A landscape with many valleys, sampled at points; each row gives a point and its height.
From any point a ball takes the steepest step (drop divided by distance) to one of its 5 nearest points. It stops when none of these is lower. Distance is the straight distance between rows; heights are no part of it.
Z987: [162 111 100 152  82 112 116 155 111 125 116 104 144 139 117 122 130  70
 122 155]  (h 5.75)
Z651: [153 158 169  77 166 154 127 115 149 170 148 128  63  73  85  89  86 166
 129 126]  (h 3.61)
Z256: [214  89  94 120  88 151 144 149 100 163 138  65 145 153 178 144 169 109
 102 174]  (h 6.82)
Z454: [ 95 123 140 186 116  85 114 144 108 113 124 151 161 131 114 121 116  85
 135 136]  (h 4.61)
Z727: [ 82 101 101  96  74  92 140 162 119 111 101 184 142 147 104 123 106  85
 135 125]  (h 2.99)
Z658: [142 195 147 111 165 143 112 113 148 167 157  96  93  73  94  84 110 147
 146 124]  (h 4.10)
Z734: [ 39 113 160 170 137  66 141 155 100 125 130 194 187 141 134 145 108  99
 143 132]  (h 3.07)
Z269: [147 105 100 101 101  79 157  89 146  92 117 144  97 134 136 154 155 171
 112 144]  (h 3.72)
Z131: [109 105 147 150 160 169 103 149  99 134  91 174 147 187 131  80  75 106
 155 141]  (h 3.91)
Z958: [182 133 123 119 103 164 120 101 126 158 157  73 116 159 154 109 178 104
 132 144]  (h 7.07)
Z927: [201 128 108  88 130 151 121  60 118 164 167  90  52 104 141 154 147 155
  90 179]  (h 6.74)
Z588: [150  73 114 102  93 135 154 119 130 123 132 153 109 189 158 151 188  89
 105 163]  (h 3.30)
Z230: [104 157 188 128 188 130 125 104 119 156 159 133  85  60  84 112  57 167
 117 122]  (h 3.01)
Z126: [209 123  99 151 116 159 114 153 107 162 114  47 156 127 159 119 143 128
 143 145]  (h 7.43)
Z99: [214 118  97 109 121 163 130 106 113 161 150  51 108 133 169 147 161 146
 106 169]  (h 7.02)
Z768: [ 78 130 159 165 182 147 146 130 131  86 117 154 146 114 132 152 112 167
 120  94]  (h 3.43)
Z541: [114 114 138 132 162 177 132 136 153  89 102 151 120 153 129 157 137 149
 119  97]  (h 3.56)
Z332: [135  81 134 119 120 169 135 129 129 120 103 157 118 201 134 123 151  89
 133 137]  (h 4.26)
Z752: [ 75 139 133 147 130  44 154 120 126  89 116 157 151  93 131 134 117 162
 131 112]  (h 3.54)
Z298: [161  93 115 122  83 135 131 129 124 119 113 118 119 174 128 130 156  75
 120 154]  (h 4.27)
Z820: [179 111  77 145 101  91 131 163 116 114 100  86 146 103 125 160 127 130
 118 148]  (h 6.07)
Z322: [122 124 131 138 134 111 135 101 145  84 110 134 113 121 106 140 142 144
 127 122]  (h 4.94)
Z436: [142 105 112 126  89 113 140 129 143  98 110 129 116 155 120 142 156 101
 124 145]  (h 3.16)
Z220: [163 149 116 163 143 108 103  90 105 119 125  80 114  74 111 136  98 158
 117 149]  (h 3.37)
Z779: [147 214 112 134 123 152  91 110 133 203 147  83 146 100 126  75 141 108
 165 115]  (h 6.00)
Z341: [ 90 155 168 170 185 145 100 118 138 132 153 122 138 123 110 111 127 124
 150 110]  (h 5.00)
Z895: [108  84  97  69  73 108 152 161 153 107  99 189 124 163 137 150 155 121
 124 127]  (h 2.15)
Z550: [190 158 115 112 132 152 114  75 131 149 152  66  83  98 124 124 133 151
 122 146]  (h 5.95)
Z340: [ 78  99 150 170 154 146 108 161 102 116  92 189 169 167 130 122  80 113
 139 125]  (h 3.48)
Z368: [156 160 125 124  99 169 102  99 128 181 130  76 143 156 138  72 150  94
 158 128]  (h 7.69)
Z851: [ 94 131 139 176 131  74 130 116 121  89 128 132 146 106 110 135 129 117
 132 127]  (h 4.46)
Z366: [138 109  71  88  55 108 126 167  87 144  99 148 129 136 103 137  96  56
 120 136]  (h 0.95)
Z525: [180 157 117  89  83 179 127  91 122 198 162  70 146 164 181  94 178 112
 140 124]  (h 6.78)
Z425: [ 80 150 160 150 175  97 142  69 102 121 138 152 106  73 103 135  71 179
 104 112]  (h 3.00)
Z662: [ 68 157 177 166 206 112 139  98 105 117 164 145 122  75 114 144  89 166
 119 111]  (h 3.08)
Z594: [ 89  92 139 141 126 129 130 162 112 107  85 195 150 169 115 120 100  96
 142 132]  (h 3.74)
Z64: [173  71 117  93  72 136 145 129  98 163 146 121 116 202 164 122 158  58
 102 183]  (h 4.35)
Z856: [142 160 120 191 157  96  91 112 104 127 145  79 141  82 120 128 106 143
 127 145]  (h 1.89)
Z919: [106 149 145 204 142  67  95 135 101 133 153 107 175 100 127 137 115  98
 136 151]  (h 1.81)
Z532: [196 127 108 149 104 140 110 124 118 145 125  60 131 137 148 120 153 117
 128 152]  (h 7.41)
Z392: [ 94 101 120 126 131 125 146 156 156  77  92 174 157 147 156 153 121 187
 114  88]  (h 3.05)
Z262: [152 120 128 126 118 135 138  98 148 102 131 106  99 151 122 141 166 123
 121 145]  (h 4.84)
Z214: [138 119  51  93  49 101 126 192 105 142 102 129 150 108 117 165 112  93
 112 124]  (h 2.32)
Z136: [123 132 154 133 149 191 109 124 146 150 126 120 120 172 124  89 149 103
 155 108]  (h 4.51)
Z746: [122 116 147 140 148 189 118 132 149 118 116 129 116 163 127 120 146 118
 136 105]  (h 3.89)
Z968: [ 59 107 148 167 145 126 137 165 122 101  95 179 182 140 136 141  99 139
 131 100]  (h 3.17)
Z403: [ 80 101 107  48  79  55 147 185 176 120 143 150 132 113 139 100 117 179
 138  78]  (h 3.62)
Z413: [161 142 141  98 143 147 116  64 129 144 141 115  61  79  87 130  92 161
  99 141]  (h 4.16)
Z186: [205 105  76 132 116 121 139 147 103 117  92  80 124 102 149 166 134 163
 106 159]  (h 6.09)
Z915: [115 135 152 137 179 159 130 111 145  92 116 145  99 108 109 151 110 173
 117  92]  (h 3.96)
Z67: [140 115 125 105 143 138 151  93 160  85 116 149  84 139 134 163 158 170
 116 126]  (h 4.15)
Z231: [ 33 120 134 126 101  47 145 173 114 130 133 190 186 110 131 133 106 116
 138 108]  (h 1.84)
Z702: [153 103 147 113 114 168 132 110 133 146 138 117 108 199 143 106 173  84
 129 138]  (h 4.97)
Z146: [ 71 120 130 164 106  62 109 161  85 139 126 178 171 121 104 131  91  65
 133 157]  (h 4.21)
Z426: [ 82 102 122 142  96  79 131 162 104 118 106 175 156 138 100 126 100  69
 136 141]  (h 3.47)
Z744: [155 116  98 167  92 106 113 179  99 134 105  99 157 117 123 132 112  83
 125 148]  (h 6.57)
Z435: [ 97 123 155 161 174 195 101 154 136 117 118 143 147 139 131 132 107 138
 128  95]  (h 3.79)
Z491: [151 137 114 172 121 110 108 116 134 102 124  92 125 114 113 132 135 116
 128 147]  (h 5.14)
Z920: [133 158 141 156 136 144  97 110 143 151 136  90 128 132 117  88 140 100
 154 123]  (h 6.68)
Z323: [119 136 126 151 144  84 127  67 114  89 117 127 107  90 102 138 104 171
 115 129]  (h 3.77)
Z796: [126 200 123 102 120 174 114 111 147 194 142 115 140 129 117  70 148 108
 169 102]  (h 6.13)
Z844: [182 106 123 101  88 168 134  94 113 174 171  87 127 184 175 109 188  90
 120 158]  (h 5.74)
Z761: [141 190 147  75 153 177 138 144 163 173 149 118 102 100 108  82 133 142
 162 108]  (h 3.78)
Z531: [111 107  61  35  40 110 129 160 107 148 112 165 120 142 110 141 121  75
 114 123]  (h 2.31)
Z559: [ 94 134  62 100  60  97 107 173  83 150 113 153 160 103 100 144  80  76
 126 116]  (h 2.85)
Z507: [127 153 157 104 171 203 118 143 169 155 137 122 111 127 120  98 140 124
 151  93]  (h 1.46)
Z257: [ 97 117 138 163 128 111 135 139 136  91 103 158 142 145 110 131 127 114
 138 109]  (h 3.83)
Z414: [109 142 152 161 139 153  93 121 123 151 131 118 138 157 115  78 127  81
 164 129]  (h 6.67)
Z714: [173 165 140  98 150 158 115  88 151 150 154  86  71 108 107 108 130 145
 128 133]  (h 4.98)
Z743: [111 121 111 114 105  50 158  96 141  89 109 157 131  99 127 126 120 204
 123 111]  (h 4.49)
Z91: [196 128 100 132 121 124 113  74 111 119 114  86  92  98 123 151 116 166
 104 163]  (h 5.08)
Z359: [133 153 153 123 180 205 115 172 149 113 140 129 124  96 134 149  77 165
 109  89]  (h 3.73)
Z933: [137 101 135 123 143 159 139 121 153  98 112 138 106 163 124 141 158 117
 120 120]  (h 3.88)
Z611: [153 109 139 102 150 182 139  93 161 127 155 122  79 158 148 145 185 123
 119 135]  (h 4.76)
Z487: [162 127  93 149 108  82 130 112 121  88 111 104 122  97 118 150 115 150
 115 149]  (h 5.22)
Z969: [161 135 152  85 169 191 134 114 157 140 151 132  56 123 127 138 148 161
 113 126]  (h 3.82)
Z301: [ 47 135 175 181 176  75 148 120 109 108 142 167 173 118 141 154 122 147
 130 120]  (h 3.76)
Z986: [176 176 116 134 133 152  98 101 134 162 149  52 117 106 123 102 139 133
 143 128]  (h 6.93)
Z622: [105 155 167 139 206 170 123 161 142 119 146 139 119  84 112 138  82 170
 118  92]  (h 3.75)
Z384: [ 65 114 140 154 136  79 152 142 133  90 113 173 171 129 136 132 126 143
 138 101]  (h 3.20)
Z88: [ 40 122 149 159 145 100 159 169 127 103 115 176 206 127 184 152  93 188
 119  91]  (h 1.73)
Z226: [122  84 127 123 125 174 129 147 135 101  82 182 136 191 144 146 132 127
 122 114]  (h 4.39)
Z194: [128  89 112 102  93 115 153 143 148  91 101 166 129 171 129 148 163 107
 123 130]  (h 1.96)
Z448: [161 151 114 196 153 109  89 151  97 154 131  68 166  86 138 122 124 135
 144 150]  (h 0.59)
Z117: [121 159 171 104 197 169 123 154 150 146 151 135  94  78 102 108  80 164
 140 111]  (h 3.29)
Z180: [166 171 139  66 142 175 135 101 157 174 169  99  83 106 124  98 156 138
 148 129]  (h 4.93)
Z807: [115  99  98  76  92  72 155 136 171  88 108 167 121 140 136 146 159 164
 131 117]  (h 3.04)
Z963: [ 70 115 161 184 174 155 110 149 119 115 113 166 169 148 130 130 100 117
 133 114]  (h 3.66)
Z822: [ 98 145 176 150 194 177 109 147 147 113 138 132 126 116 121 135 114 145
 130 102]  (h 4.18)
Z704: [154 203 133  68 125 170 144 124 158 195 151 111 114 103 123  76 150 125
 162 115]  (h 4.99)
Z279: [124 204 144 134 151 139  99 114 142 173 161  90 128  85 111  82 124 125
 161 118]  (h 4.83)
Z327: [101 126 144 189 129  90  93 140  99 145 128 132 167 137 117 107 111  67
 148 153]  (h 5.13)
Z6: [ 60 145 152 152 166  63 157  84 111  99 129 161 146  92 140 143  92 190
 118 110]  (h 3.35)
Z650: [ 70 124  85  65  60  75 132 179 135 136 123 167 147 120 107 115 113 109
 137  96]  (h 3.15)
Z324: [228  87 104 113 116 170 148 145  88 186 156  56 170 152 200 139 176 143
 116 161]  (h 6.97)
Z511: [195 106  96 116  92 129 145 115 128 130 140  89 115 145 157 153 179 116
  99 174]  (h 6.59)
Z325: [142 134 157 110 170 199 125 137 159 123 142 139  92 136 122 143 138 148
 127 101]  (h 3.24)
Z20: [ 79 125 114 161  99  44 130 161 111 114 130 152 172 101 118 140 113 101
 128 131]  (h 2.82)
Z564: [ 50 136 149 178 176 122 144 155 113 107 126 166 194 123 173 165  85 171
 113  96]  (h 2.48)
Z84: [ 76 123 166 176 174 151 115 136 132 114 129 147 148 138 121 125 121 123
 145 108]  (h 4.29)
Z310: [135 123 137 150 121 134 120 117 139 107 121 119 121 151 119 115 159  99
 135 131]  (h 0.52)
Z365: [ 43 134 157 151 161  57 179 148 111 110 132 174 190 114 185 143  98 195
 130 101]  (h 2.35)
Z183: [113 116  92  88  69  51 148 144 156  92 111 150 138 118 118 134 136 154
 127 114]  (h 3.81)
Z827: [ 51 125 134 113 108  44 163 165 139 112 125 174 166 108 143 110 112 159
 145  88]  (h 2.49)
Z171: [128 107 149 140 123 160 120 122 127 125 112 135 123 180 114  98 140  83
 136 134]  (h 4.28)
Z747: [189 109  78 122  81 108 137 157 124 120 108  92 133 125 139 161 151 115
 108 164]  (h 6.34)
Z90: [150 133 146 114 153 169 123  94 152 116 136 109  84 129 113 125 152 136
 129 120]  (h 4.60)
Z897: [130 100  83  97  58  89 137 156 125 117 108 161 130 142 109 144 132  81
 123 133]  (h 2.43)
Z947: [201 135 114 118 110 158 120 104 123 156 153  52 118 139 153 128 166 126
 125 154]  (h 7.40)
Z276: [131 156 159 118 171 152 118 109 149 132 144 108  86  94  92 111 113 141
 134 113]  (h 3.95)
Z925: [198 144 115  83 127 166 130  78 125 169 187  74  80 125 162 133 166 137
 106 165]  (h 6.99)
Z686: [121  93 110  91 118 130 159 136 166  96 100 184 120 160 153 169 160 181
 119 113]  (h 2.84)
Z305: [103 167 165 164 174  89 115  73 101 122 153 114 112  69 108 133  83 159
 112 133]  (h 2.75)
Z513: [165  77 114  71  72 132 147 141  85 150 127 159 102 203 137 113 119  56
 117 174]  (h 4.85)
Z653: [163 125 119 109 134 124 135  77 146  99 137 122  75 127 121 153 149 153
 109 143]  (h 4.53)

For each start below, name the point where the ball stops.
Z99 -> Z310
Z131 -> Z88
Z84 -> Z88
Z525 -> Z194
Z532 -> Z310
Z186 -> Z448
Z947 -> Z310

Call two points neighbours if one is among the 5 nearest of the other. Go from one point of each pair to the other, from neighbour to neighbour, staying as low as possible. Name the highest point that can't be avoided.
Z366 and Z194 -> Z897
Z366 and Z507 -> Z541
Z448 and Z231 -> Z6
Z310 and Z366 -> Z436
Z88 and Z231 -> Z827
